A landscape with many valleys, sampled at points; each row gives a point and its height.
A ball rolls from a point to the lowest of its 2 nearest points, and stops where none of them is lower. Distance is the straight distance between rows; heights are no part of it.
j158: [117 121  77 102  84  95  84 104  83 102  93  96 127 124 103 119 101 134
 130  92  87  89 114  91  62  81 109  94  67 109 101 106]  height 358
j286: [115 139  79 120 120 144  72 119 111 108 123 104 104 108  72  76  91 122
 119  86 127  74 109  80  84 106 103  95  97 116 124 111]  height 310
j971: [ 84  64 104 125 109  93  81  86 107  84  99 109  84  87 106 112  97  50
 106  80  97  86 119 103  97 139 126  97 121  75  83  74]  height 382
j393: [ 97  56  88 143 124  89  99  79 101 103 112  95  99  91 115 125  92  89
 119  86  82  98 136 107  91 113 119  84  62  70  80  90]  height 305
j653: [111  99  98 116 108  82 105 115  99 144  99  87 100  80 111  92  77 110
 111  93  82 112 116 113  69 115 120  98  74 124  84 103]  height 681
j229: [ 96  38  77 104  89  97 112  85  91  70  82  90  99  86 124 137 115  96
  71 133  92 124  82  86 100 109  97  96  87  97  90 108]  height 199
j265: [105  78  51 127  90 128 103  88  78  67 118  86 104  71  81 125  70 106
  72 104 107  92 102  90 102  68  95  86  98 105 104  88]  height 309
j72: [100  78  95  89  92 137  82  70 109  59  87 104  94 130 105 114 121  62
  89 102 114  78  78 109 144  91  78  96 115  65 108 101]  height 296
j355: [ 89 106  85 122 127 155  74  93 138  87 144 127  94 130  77  82 104  74
 125  95  94  85 101  66 125 117  86  99  98  77 124 101]  height 613
j518: [ 99 132 107  96 101  77 103 113  87 103 106 104  98 100  91  87  97 117
 127  87  91  97 135  88  72  98 110 111 107 111 112 104]  height 653
j519: [104 115 104  95  98  66 108  94  71  92  92  88  94  91 100 104  89 107
 108  85  88  98 132  96  76  87 113  98 110 118  94  92]  height 673
j394: [ 85 104  87 109  94 148 109 104  94  89 108 130 109 124  99  97 105 158
  78 109  97 107  67  57 130  82  65  73  64  91  99 105]  height 830
j440: [ 79  91 119  98 112  73 100  79  97  80 101 112  86 100 109 113 123  79
 109  87  91  87 134  83  94 135 118 109 117  77  90  75]  height 543
j546: [110 102  73 119  99 101  85 101  91  97  99  89  82  60  74  91  58  99
  95  91 102  84 117  97  82  85 127  99 111 140 114  99]  height 666
j499: [ 97  85  89 111  93 148 104 109 104  94  86 126 100 111 101 106 106 140
  72 110 115 101  54  77 143  85  65  70  88  94  94 109]  height 837
j190: [106  91 120 142 124 107  58  87 114 136 116  96  77 100  94  97  82  63
 115  76 123  83 123 116  72 134 129  99  84  84  80  81]  height 189
j506: [104  86  68  92 115  99 132  77  90 106 122  90 112  91 104 117  56  76
  88  95  91 100  98 140 112  71  84  89  91  78  79  91]  height 200
j721: [ 93  96 123  74  81 118  95  97  91  60  77  96  85 112  96 103 131  97
  62 102 125  86  95  82 143  94  83  93 130  83 111  94]  height 394
j226: [119 114  74 107  93 107  94 101  89 100  97  91 102  77  78 101  70 112
  93  92 111  86 110 103  96  71 105  93 110 129 115 106]  height 645
j852: [105 129  93  71  89  83 142  94  78 102 102  97 134  84  98 112  76 115
  90  90 113 113  86 125 108  53  71 100  88 112  87 106]  height 476
j592: [ 92 112  95  97  85 134 129 108  84  79 103 120 111 103 100 101 102 167
  69 110 108 115  78  59 124  76  64  71  70 109 102 108]  height 824
j795: [100  86 109 132 107  95  73 102 118 136 100  92  73  71  96  81  83  80
  93  95 105  91 101 113  71 133 131 104 102 113  92  88]  height 619
j608: [ 91  48  65 126 110  98 114  94 100  92 121 102 100  87 114 124 102 101
 110 116  68 107 100  76  94 111 102  95  70  85  84  98]  height 261
j405: [100  42 103 138 100  94  64 101 120 101  69 102  88 100 123 124 125  93
 108 102  85 103  94  96  84 139 140 104  84  99  86  91]  height 353
j947: [124 103 110  79  81  93  94 100  93 121  68  84 118 116 107 115  89  99
  97  88 115  99  89 148  91  76 108 104 110 108  92 101]  height 739
j994: [ 83  54  88 102  99 102 115  66  85  44 117 101  94  88 120 124 117  71
  77 120  83 104 109  74 109 111  94  99 101  74  86  93]  height 197
j217: [103  84 101  87  84 134  90  82  95  66  81  96  98 121  96 117 116  90
  63  97 129  81  85 104 144  81  84  90 127  73 113  99]  height 345
j220: [122 113 105  98  72 102  72 118  97 107  67  85 111 114  95 100 105 122
 115 104 109  92  86 115  80  93 111 101  98 130 112 111]  height 401
j367: [105  91 108  89 107  84 110 117 116 138  96 109 122 116 131 104 109 103
 118 113  85 125  79 125  95  94  88 108  68  98  77 118]  height 396
j328: [105  78  75 107 120  97 127  81  95 125 119  97 115  97 117 115  75  85
 109 101  72 106  97 127 101  86  94  91  63  80  74  96]  height 245
j636: [ 92 115 116  88 130 111 120 108 132 144 108 109 102 114 111  62 102  84
 102 119  91 131  60 120 131 111  66 100  98  93 100 117]  height 378
j942: [116 124  80  97  74  92 104 105  78  90  92  97 117 102  90 115  89 138
 114  97  93  97 106  97  81  67 103  95  82 130 102 107]  height 402
j194: [109 116  89  94 100 141  89 100 107 103  98 101 110 122  87  93  92 105
  90  98 121  78  83 113 136  77  69  88 110  83 106 104]  height 562
j813: [ 91  80 106 116  88 101  66 103 118  73  82 107  81  83 100 102 121  79
  88  99 110  80  93  87 108 140 122 111 137 105 110  82]  height 459
j39: [100 138 122  98 126  87  88  89  93 121 125 107  77 104  85  76  79  70
 113  79 117  83 136 111  72 125 106 120 128  83  98  90]  height 556
j667: [ 89 110 117  67  94  73 135 110  98 109  87 104 105  89 103  90 116 108
  89 107 104 120  88 113 114 100  89 112 111 114 102 102]  height 493
j319: [ 97  37  69 115 103  96 110  97  97  86  93  93  97  82 123 134 108  99
  94 126  76 122  90  89  94 115 105 105  67  92  79 101]  height 232
j471: [103  90 110  85 113  93 104  79 101 118  98  99 107 128 125 111  96  69
 118  98  93  98  95 143 104  91  87  91  94  73  77 101]  height 495
j563: [ 74  99 105  97 112 145 131 119 112  90 111 120 101 126  97  77 132 132
  87 107  87 115  77  44 138 100  71  85  82  80 110 115]  height 251
j6: [ 93  71 100 131 116  84  96  85 102 101 106  96  88  85 103 117  91  75
 111  83  97  94 135 101  87 120 126  94  97  84  88  77]  height 342
j957: [ 91  70  99 109 113 103  83 106 122 100 110 116 101 116 112  96 132  93
 126 115  75 105  89  85 101 125 104 104  89  82  98 103]  height 348
j644: [ 89  93  98 106  92  83  88  97  95  58  94 105  70  65  84  86 111 102
  84 100 101  93 113  59  99 118 121 108 132 125 123  90]  height 559
j543: [115 105  87 131 117  94  91 107  97 141 114  91 100  83  90  91  60 104
 117  85  92  92 127 117  63 104 121  94  72 116  92  95]  height 669
j817: [101 111  76  93  89 128 105  90  88  87 108  99 107 103  80 109  78 101
  78  96 124  86  85 118 131  58  71  84 110  87 107  96]  height 537
j48: [ 93 130 115  93 117  95  87  87 103  95 128 119  82 102  79  86  86  69
 113  81 118  73 142  88  89 118 108 121 140  79 110  89]  height 548
j360: [ 77 119  98  97 123 133 124 114 117  96 128 118  97 110  89  71 114 107
  87 108  84 104  95  60 140 105  76  92  99  78 122 105]  height 288
j930: [ 88 131 111  93  91  71 107 115  92  81  93 104  80  79  83  71 113 127
 115  98  82 111 122  62  83 111 124 108 112 135 119 100]  height 477
j240: [119  58  76 132  84 105  74  86  92  75  84  81  96  97 100 134  92  84
  99  87  99  84 112 105  85  97 133  94 106  93  88  91]  height 715
j289: [ 93 114 105 111 125 145  65  85 129  84 136 125  91 132  76  88 104  56
 135  84 112  72 111  71 118 126  97 107 114  69 117  92]  height 629
j359: [106  95 112  91 106 117  82  90 115 116 102 101 100 132 110  95 103  68
 113 108  97  91  80 130 111 103  90 103 104  78  93 102]  height 513
j305: [103  95 104 119 116 146  62  77 140  81 117 118  82 121  94  89 109  47
 125  97 105  78  86  91 123 118  90 105 110  75 109  94]  height 647
j771: [ 96 103 104  88 106 119  98  86 114  97 112 106  94 124 102  89 113  80
 109 107  96  88  93 105 126 105  72  99 115  64 107  99]  height 532
j389: [106 112 111  87  94  58 105  86  67  95  72  75  93  98  99 112  68  99
 103  71  88 102 132 119  72  82 133  89 100 126  91 106]  height 690
j774: [100  93 115 108 120 111  90  93 129 131 105  98  79 101  99  69  95  56
  86 108 116  95  72 134 116 128  88 111 117  87  99  96]  height 587
j401: [124 105  96  90  73  87  87  93  80  96  72  78 115 121 104 137  82 103
  97  86 109  98 102 129  80  65 112  92 105 103  92 101]  height 723
j129: [109 104 115 125 120  79  88  84  94 133  93  74 108 111 108 115  78  90
 110  76 106  96 141 142  75  94 124  91  76  84  79  93]  height 704
j972: [102  83  85  94  93 113 125 104 104 115  90  97 119  79 106 114  81 100
  65 106 115 115  49 131 139  75  68  91  93 117  93 113]  height 450
j351: [ 85  88 102 109  83  87  87 106 101  53  95 109  82  82  96 100 135 111
  94 109  88  99 113  43  93 132 119 111 118 123 116  97]  height 539
j34: [ 86  94 104 119  92  90  80 116 107  74  96 109  95 100 101  97 138 118
 117 109  79  99 110  45  76 142 126 108 101 117 123  95]  height 520
j50: [105 102 110  78  89  83 106 107  92  96  81  92  97  91 100 100 105 106
  92 101 108 109  99 110 100 103  99 103 119 117 102  99]  height 467
j310: [117 101  96  88  79  73 108  89  72  94  69  71 102 106 109 136  77 103
  92  73  93 112 106 130  73  67 123  87  99 122  89 106]  height 707
j262: [ 93 111 124  83  80 104  87 104  92  65  82 100  91 109  93  93 137 108
  80  96 122  85 109  73 126 104  98 108 131  96 120  96]  height 434
j824: [ 99 120  91 120 114 115  88 111 106 105 127 106  96  91  80  82  95  97
 116  94 107  85 121  86  93 107  99 110 113  95 118  99]  height 419
j846: [ 87 124 130  74  91 112 123 123  96  91  90 115 103 119  99  86 138 140
  92 104 112 117  87  68 129  95  78  99 102  98 115 107]  height 252
j498: [104 133  80  98  95 109 117 111  96  99 117 106 122  88  87  91  77 138
  96  94 108 102 100  95 107  68  78  91  85 114 108 111]  height 806
j77: [102 127  99  91  80 118 131 106  84  85  98 108 119  97  90 101 101 149
  78  96 115 107  93  82 123  61  73  82  84 119 103 104]  height 816
j134: [110  92 101  86  65 101 113  98  85  70  59  86 108 105 104 137 119 123
  72 116 115 119  79  98 110  77  88  92  94 123 106 114]  height 372
j792: [ 90  76  96  99  98  98  99  94  98  66 104 106  91 102 104 108 129  93
  91 118  95  95  96  75 123 115  88 106 110  82 102  93]  height 204
j483: [113 155 104  71  79 104  93  97  78  81  93  96 104 116  81  94  97 128
 106  84 127  77 125  92  98  57  92 100 111 102 122 102]  height 586
j982: [ 98 119 111  67  67  75 118  85  54  46  76  87  98 103 101 114 107 127
  96 104  87 107 122  77  70  75 114  97  93 133 103 112]  height 397
j950: [ 96 139 132  72  94 123 110 125 106 114  80 112 107 127  97  84 125 139
  93  99 127 107  82  92 131  87  75  95 110  98 112 114]  height 292
j304: [ 94 111 101  63  90 107 111  83  90  83 113 107 124 133 110 115 119 114
  98 114  98 106  82  97 124  70  64  99  77  75  99 112]  height 260
j313: [ 80 130 125  89 104 105  83  98 107  81 122 122  76 103  81  80 106  78
  98  81 119  77 133  67 107 124 103 126 141  80 126  88]  height 512
j118: [ 95  52  91 117 102  94  81 103 121 102  95 105  90  89 114 104 124  87
 102 120  81 109  80  91  98 136 116 107  93  96  95  95]  height 321
j888: [ 90  73 105  73  86  89 126  75  76  42 107  93 100  95 125 126 121  87
  70 124  93 110 114  70 102 102  92  96 106  87  92 100]  height 138
j733: [ 99 105  85 129 120 139  81 121 131 118 118 114  98 102  86  75 106 108
 108 112 109 101  79  85 112 114  91  96  94 104 114 114]  height 297
j358: [ 90 115 131  63 113 101 127 103 121 123  90 109 106 129 119  80 122  94
  94 113  90 126  67 121 140 101  61 107 104  89  99 115]  height 357
j306: [124  91  94  91  61 105  80  99  91  89  65  83 109 114 101 139 119 119
  88 108 115 106  75 113  96  75 107  94  96 120 102 116]  height 415
j857: [ 88  97  79 119 117 130  96 103 115  99 138 112  91  89  80  82  94  87
 106 105 100  87 109  79 124 114  87 101 114  86 118  94]  height 456
j993: [ 98  95 104  73  70  99 111  88  76  63  91  96 121 112 112 132 126 124
  78 129 106 120  87  82 102  79  82  97  82 101  95 112]  height 332
j582: [104 125  86  82  82 105 123  90  78  86 108  95 123 105  93 114  78 115
  73  91 120  98  93 126 115  47  72  97 100 103  96 100]  height 506
j76: [ 88 102 116  90 108 113  92  87 113  94 103 105  84 115  94  85 103  62
  95  97 109  79  98 112 129 119  86 108 137  68 111  89]  height 551
j944: [101  70  50 124  95 131  99  83  89  58 130 100  97  79  83 119  88  95
  79 114  98  85 102  76 116  86  87  88  96  81 105  90]  height 256
j829: [115 143  89  93  93 104  73 108  97 104 106 101 132 145  98 100 108 133
 144  93 104  89 105 100  70  82 103  97  74 100 113 113]  height 300
j397: [ 84  90 112  91  99  61 116 101  78  70  99 101  85  83 108 102 132 108
 100 108  73 119 126  55  78 125 115 108 107 107  96  97]  height 494
j491: [ 80 131 120 103 120  88 100 118 117 122 120 111  83  94  84  65 112  92
 106 104  96 108 115  81  86 135 108 118 123  92 113  94]  height 600
j922: [107 107  77 118 123 150  71  88 129  97 134 115  92 135  85  85  99  81
 133  99 108  78  93  95 110  97  78  94  90  72 117 108]  height 599
j88: [ 88 106 103  69  89 101 125  84  80  62 110 103 111 112 111 116 121 117
  88 121 100 110  95  71 118  74  72  92  88  77  99 105]  height 295
j521: [102 136  99 109 100 119  77 118 107 101 110 109  92 101  71  76  93 119
 110  91 124  79 120  81  92 104 103 111 120 115 127 105]  height 374
j27: [ 76 104 126  84 106  58 107  94  88  68 104 108  89  98 106  98 130  88
 101  92  80 101 135  70  94 124 118 114 126  89 102  84]  height 519
j406: [119 102 117  96  87  88  79 123 114 130  72  91 114 116 115  99 115 121
 119 110  96 111  80 122  78 105 110 104  79 119  99 111]  height 356
j59: [102  62 104 112 108  88  95 101 109 118  82  96  91  83 108 100 100  90
  97 104  85 109 100 112  90 124 119 100 100 106  92  94]  height 289
j801: [113 130  96  84 101 102  75  96  98 111 109 104 124 150 106 107 110 106
 139  98 105  82 112 110  78  83  98 100  88  78  95 104]  height 233
j497: [105  80  83 126 118 129  73 118 132 128 114 101  96  96  96  81 106  96
 109 118  96 103  72 107 106 121  98 103  87 101 103 102]  height 329
j47: [129 111  90 101  69 123  72 109  95  89  59  90 117 116  91 112 112 133
  97  96 120  87  79 105  97  79 104  89  95 128 117 109]  height 444
j364: [104 112 127  94 113  67 118 109  96 153  94  89 112 100 124  87  78  98
 101  91  97 114 104 141  81 102 106 105  85 107  67 105]  height 703
j271: [ 90  90 106 100  98  60 119 108  92 105  89 103  88  77 110 102 111 112
 101 109  77 116 112  87  79 124 115 101  97 117  97  98]  height 475
j143: [ 86 107 114 110 106  76  89 118 110  93 100 115 108 125 110  95 141 109
 133 105  74 106 118  65  71 137 125 113  95  98 113  95]  height 496
j183: [110 138 123  78 102  88 113 114 101 143  98  92 115 103  97  74  85  94
  96  95 123 110  84 144 109  88  78 109 106 110  88 108]  height 732
j831: [ 97  97 101  89  98 100 137 106 109 132 107  99 130  87 107  97  83 101
  84 105 110 120  61 139 128  85  63 100  84 116  90 116]  height 424
j61: [105  96 114 114 111 105  75 106 123 141 107  90  70  83  96  72  82  66
  84 103 114  91  83 128  88 129 112 111 117 103  92  87]  height 603
j238: [100  99 101  80 106  81 121  81  86 101 100  98 105 109 109 110  91  77
 103  94  95  92 117 127  99  92  90  97 112  74  82  92]  height 470
j516: [ 97  61 105 136 101  85  72 103 102 101  74  90  89  89 106 124 115  98
 115  91  82  98 114  83  76 133 142 102  81 113  93  95]  height 383
j534: [111  69  76  97 111  90 136  94  94 122 107  86 102  75 110 117  59  78
  74  89  99 107  88 140 105  80 101  94  92  96  77  94]  height 143
j712: [ 98  83  90  83 110  84 128  90  86  94 106  97 109  99 116 118  97  92
  94 110  87 107  98 111 103  93  93 100  98  82  90  97]  height 446
j637: [ 89  81 110 134 111  69  85 100 102 117  83  90  81  75 104 105 100 113
 108  89  67 110 132  87  69 135 144  92  76 122  96  97]  height 410
j426: [115 127 109  84  97  82  87  89  88 110  92  93 120 145 115 117  97  99
 129  84 102  83 115 133  81  80  99 102  89  78  82 102]  height 298
j511: [ 99 131 122  59  65  79 127  95  67  56  91  92 109 107 106 109 118 137
  98 111  99 115 120  66  89  71  93 103  90 114 108 111]  height 367
j214: [104  63  80 118 109 119  95 116 126 124 105  99  90  76  96  91  96  94
  89 120  98 104  62 116 116 115 101  97  91 110 104 100]  height 355
j93: [125  61  84 107  79  94 106 105 103 128  62  73 109  83 109 133  68 103
  78  92  99 123  74 135  87  84 137  93  79 139  90 110]  height 766
j627: [109 111  82 106 102 130  64  90 103  88 115 107 106 122  84 108  94  83
 125  88 114  62 114 105  92  90 101 106 105  82 110  94]  height 700
j756: [120  81 110 112  98  94  67 110 121 131  80  98  99 109 116  99 116 107
 123 119  87 105  80 108  79 121 124 105  76 114  93 111]  height 322
j987: [103  72  85 116  90 110 103 123 114 113  83 101  98  67  99 101 108 122
  90 126 100 122  71  96 109 111 105 100  90 125 109 109]  height 385
j486: [105 113 111  69  78  76 123  99  73  76  72  93  95  91  96 104 106 119
  91 101 100 113 102  98  90  81 113  98 108 135 108 110]  height 433
j154: [104  68  77 130 104  91  98  97  91  95  94  85  80  52  86 100  73  96
  93  96  89  99 109  92  84 102 132  92 114 132 105  89]  height 684
j341: [ 74 124 118  84 108 113 129 131 107  96 104 117 109 128  97  80 144 140
  98 112  91 125  86  57 125 105  85  98  82  83 114 112]  height 215
j761: [ 90 118 102  89 115 106 137 108 118 138 121 107 121  99 103  74  91 100
 100 107  90 127  65 119 135  89  59 100  86 103  92 118]  height 400
j706: [118  85 115 116 108 110  60 110 122 146  94  89  97 117 108  91 100  88
 117 109 109  97  85 129  78 113 124 108  78 104  82 106]  height 285
j585: [ 85 109 122 111  91 112  62 116 124  83  87 113  82  91  90  82 125 103
  92  97 119  85  96  67 111 136 118 116 141 108 125  92]  height 502
j103: [104 164 122  59  91  84 105 104  80  92 106 101 107 115  84  77  99 113
 117  79 110  85 136  92  85  74 101 115 117 103 119 107]  height 555
j575: [ 88  94 100 107 111  73  98  95  92  90 104 102  81  73  92  87  84  81
  93  92  97  94 125  96  84 109 114 106 128 107 103  83]  height 552
j659: [ 97 134 127  67  99 100 114 111 111 118  96 108 110 128 109  87 127 119
 100 111 104 120  76 109 129  99  74 103  99  99 101 117]  height 331
j409: [122  81  71 131 100 131  53  86 112  89 110 104 104 117  94 119  87  72
 126  89 110  65 102 115  92  96 113 101  96  77  97  90]  height 682
j156: [ 88  88  81 110 116  94 109  86  89  88 124 105  81  62  80  87  70  74
  90  90 102  81 124  98  98  94 109 107 135 101 113  83]  height 525
j832: [ 91 133 128  97  89  65  91 114  87  91  74 100  86 101  97  88 121 122
 130  92  74 106 125  81  64 126 134 108 108 137 113 107]  height 445
j553: [ 81  98 122  92 109  67 109 109 104 111 101 109 102 121 120  95 133 100
 128 112  73 118 108  86  85 130 105 112 101  84  92 101]  height 474
j140: [ 89 114 120  68  84  88 132 103  78  63 109 101 108 102 103 101 131 127
  90 119  96 113 116  56 109  90  87 108  94  93 108 105]  height 333
j995: [104  85  96  89 110  89 132 104 105 128  97  94 104  69 109  99  75  82
  79 101 107 110  87 139 109  91  93  99 109 106  88  94]  height 202
j224: [ 97  82  86 118 101 120 118 131 117 112  92 112 110  81 103  94 113 139
  88 121 103 130  61  83 127 100  80  91  81 122 105 119]  height 413
j875: [109 135 124  71  95  69 130 111  91 134  87  90 120 100 115  97  74  94
 104  88 111 109  95 143  92  84  87 108 106 112  75 105]  height 718
j492: [ 90  95 110 111 100  95  80 118 122 115  97 100  80  76  89  73 109  97
  92 108 103 103  84  95  98 132 107 112 126 114 114  93]  height 564
j904: [ 98  87  78 116 113 119  91  90 106  84 127 105  91  75  83  91  85  69
  97  89 114  74 117  95 113 108 101 106 125  84 109  84]  height 491
j559: [ 93 101 114  88 122 101 107  74 117 111 110 101  81  99 105  75  86  42
  94 102 103  90  91 130 124 125  84 103 133  72  97  86]  height 571
j633: [101 133 102  91  87  88 118 115  80  78  99 101  94  83  86  84 104 141
 113 101  89 109 120  70  85  86 109  98  92 144 116 109]  height 498
j640: [ 85 123 128  80  91 109  80 100 103  67 102 110  84 125  92  85 132  95
  98  89 114  73 124  68 122 105  96 114 131  84 122  91]  height 472
j422: [114 133 121  78  89  78  90 104  91 109  78  92 113 130 108 105 110 107
 122  89 100  86 115 115  82  91 104 108 108 102 102 100]  height 359
j848: [104 100  92 116  93 124 120 128 110 118  88 108 109  76  92  92  92 141
  79 111 118 116  58 105 127  85  75  87  87 134 105 114]  height 439
j762: [ 96 140 119 113 124  95 104 127 119 144 129 105  97 107  87  61  99 100
 120 104  96 116 109  92  69 128 111 108 102  97 105 101]  height 617
j948: [110  95 115 128 125 112  66  99 125 147 114  95  79 114 105  84  90  74
 118  98 106  91  98 117  72 129 113 108  83  88  78  95]  height 243
j192: [ 82 117 122  78 109  67 147 116  97 114 114 111 106  80 104  79 113 115
  99 108  82 136 106  93 103 105  91 114 106 106  97 103]  height 471
j732: [100 156 117  67  87  76 122 102  76  79  96 101  91  97  86  77  94 138
 124  88 101  98 135  81  87  77 114 110 104 133 120 107]  height 523
j285: [104 102  91 131 106 113  68 120 121 132 114  97  72  59  78  70  70  91
  92 101 112  95 103 100  80 124 117 107 119 124 111  91]  height 637
j730: [126  86 113  94  74  88  99 109  95 135  61  76 109  99 112 123  80  94
  90  88 108 111  81 148  82  85 124  96  89 131  88 110]  height 754
j680: [107  88 104  88 103  81 121 107 103 120  90  94 115 106 122 114 100 101
 103 106  93 113  88 123  99  95  95 102  87  97  84 102]  height 420
j821: [ 96 103 109  93 108  71 130 118 103 122 102 107 110  96 117  93 120 118
 110 112  77 130 100  91  92 117  96 108  86 103  95 107]  height 449
j691: [111 128  86  90  79 108  86  92  80  83  89  92 103 106  74 112  75 113
  90  85 124  81 114 108  93  59 100  95 122 113 118 100]  height 618
j307: [ 92  76 107  62  92  98 117  73  86  52 105  95 102 118 121 127 128  75
  80 122  95  98 102  89 121  98  81 107 108  60  91  94]  height 201
j562: [100 121  83 132 120 143  75 129 119 104 117 117 107 108  74  78 109 126
 116  99 109  86 100  63 105 112  99  96 102 107 126 108]  height 244
j589: [101  57  72 123 122  88 119  85  96 109 114  97  98  82 114 121  87  92
 106 102  73 106 116 104  93 100 110  88  68  78  80  92]  height 277
j925: [ 90  82 107 118 104 105  77  93 117  94 104 109  85  93  99  92 107  59
 107  96 109  81 102 106  99 137 117 110 128  85 101  81]  height 418
j391: [114  65  93 131 103 139  53  81 126  79 101 116  90 115 101 106 100  51
 124  95 111  71  88 109 109 113 111 106 107  73  98  87]  height 663
j97: [ 93  68  93  97 114  99  93 107 125 126 105 110 109 114 121  97 118 102
 122 123  76 123  72 107 101 109  90 101  69  92  87 114]  height 373
j819: [103 134 128  83  86  60  93 102  79  92  64  96 100 118 104 102 110 117
 125  88  86  96 128 100  68 105 124 103 108 115 100 106]  height 408
j652: [ 79 105 118 115 117  97  86 119 125 133 118 109  79  84  92  66 109  76
 100 107  94 109  91  90  93 150 111 111 123  89 106  91]  height 583
j339: [122  91 115 105 106  83  88  84  94 128  74  71 107 115 117 124  84  87
  98  77 112  95 117 157  80  87 121  90  85  89  79  99]  height 714
j487: [ 92  63  72 116  96 121 100  68  85  40 124  95 103  85 104 128 100  83
  79 116  89  94 106  65 104  94  96  93  95  75  96  90]  height 203
j871: [107 119  95  76 102  82 102  89  87 110 105 102 133 135 116 120  90 100
 117  96  92  92  92 128  94  67  84  95  75  73  82 102]  height 269
j911: [112  80  67 112  97 105 125 106  93 119 113  95 120  57  97 109  61 113
  83 104  92 111  85 116 102  73  93  92  83 123  88 100]  height 785
j731: [107 111  94  84  81  81 133 107  80 101  91  98 126  83 103 114  88 124
 100  98  97 116  92 106  90  70  88  99  82 131  92 107]  height 441
j184: [109 110  78 113 109 150  72  87 123 106 120 106 101 130  90  90  82  90
 109  98 113  80  82 116 120  83  71  94  92  76 105 105]  height 584
j724: [103 127 117  90 121  91  98  82  92 113 121  96  90 116 100  92  80  67
 118  85 110  82 128 130  91 110  94 102 122  70  87  89]  height 528
j369: [ 80 106  97  95 106 109 130 121  98  90 127 109  98  90  88  78 121 127
  85 118  90 115 103  61 126 106  81 100  97  99 120 101]  height 325
j693: [ 83  92 101  84 103 118 122  85 100  73 116 103  91 106 101  93 122  80
  84 116  89  95  99  81 142 108  75  98 112  67 108  95]  height 257
j879: [110  84  63 103  75 111 113  80  70  59 117  81 111  78  87 133  64 102
  61 103 110 115  95  96 100  53  93  81 101 116 101 100]  height 360
j688: [116  71  73 104  85 100 115 106  98 121  90  86 114  70 104 122  74 107
  84 105 100 119  72 130  95  76 104  92  75 133  92 111]  height 776
j470: [ 96  71  97 111 119  87 118 101 104 129 102  92  92  69 107  95  77  81
  89  96  89 105 106 126  98 118 112 100  96  94  84  85]  height 253
j343: [ 99  98 116 115 114  68 100  98  92 150  92  84  96  88 112  99  82  94
 103  84  96 106 127 129  76 107 118  97  81 103  79  95]  height 691
j823: [ 85 119 125 101  88  80  66 115 121 100  82 105  70  80  93  74 116 100
  92  95 108  98  97  85  88 139 123 114 142 123 116  93]  height 538
j609: [ 98  58  80 103  88 105  97  93  96  60  95  96  97  87 106 123 122  92
  81 121 102  99  90  89 109 104 100 105 104 100 100 100]  height 140
j768: [ 89  96 110  93  98  67  87  86  96  77  82 106  67  70  90  84  92  83
  83  82 105  90 116  89  90 110 133 106 146 120 111  87]  height 579
j784: [100 115  95  71  99  98 109  86  96 104 112 114 131 145 118 118 110 110
 119 109  83 107  78 119 109  69  67  95  67  78  91 111]  height 222
j964: [104  58  80 142  99  95  82  93  97  82  86  84  78  70  97 118  81  72
  91  77  90  92 113 101  82 108 143  94 110 112  95  84]  height 698
j423: [ 96  78 105  79  98 106  98  69  97  62  90 101  95 128 115 120 123  64
  92 103  96  91  90 105 130 103  86 102 117  65  96  88]  height 250
j18: [101 109  73 107  92 107 129 111  95 123 119 106 124  74  88  96  65 118
  93 100 108 108  82 116 115  68  75  95  84 115  95 103]  height 795
j766: [104  94  89 108  83 131 123 110  99 107  82 108 122  94 100 113  86 131
  65  98 124 113  49 111 138  69  63  80  88 120  88 118]  height 473
j564: [103 119 103  91 120  89 120  93  93 129 121  93 114 104 106  98  74  75
 112  93 103  92 111 132  96  87  84 106 105  81  81  96]  height 499
j798: [109  85 110  94 103  63 117  93  83 112  66  71 110 104 121 131  78  93
  85  75 100 111 118 139  82  81 119  87  93 106  79 101]  height 721
j827: [111 113  93 125 115 104  96 113 105 146 122  92  86  70  82  72  56  97
 108  94 109  96 115 113  69 112 112 107  98 123 101  99]  height 655
j207: [ 95 142 111  99 111  82 118 123 104 123 122 104 112 108  99  70 105 123
 131 100  83 118 121  84  69 111 111 112  93 107 105 108]  height 634

For each start below, name the point where the ball stops.
j238 -> j534
j184 -> j801
j48 -> j888
j813 -> j609
j964 -> j801
j768 -> j562
j389 -> j609
j972 -> j341
j667 -> j784
j129 -> j534
j440 -> j609
j875 -> j534
j499 -> j562

Call two points neighbours if one is among the 2 nearest of the other. Go from one point of each pair to the other, from neighbour to neighbour, staying as low as possible. Name the highest point that can't be avoided.
j784 / j609 -> j667
j190 / j341 -> j768
j821 / j609 -> j271
j801 / j190 -> j47
j609 / j534 -> j589
j801 / j784 -> j426
j341 / j562 -> j766
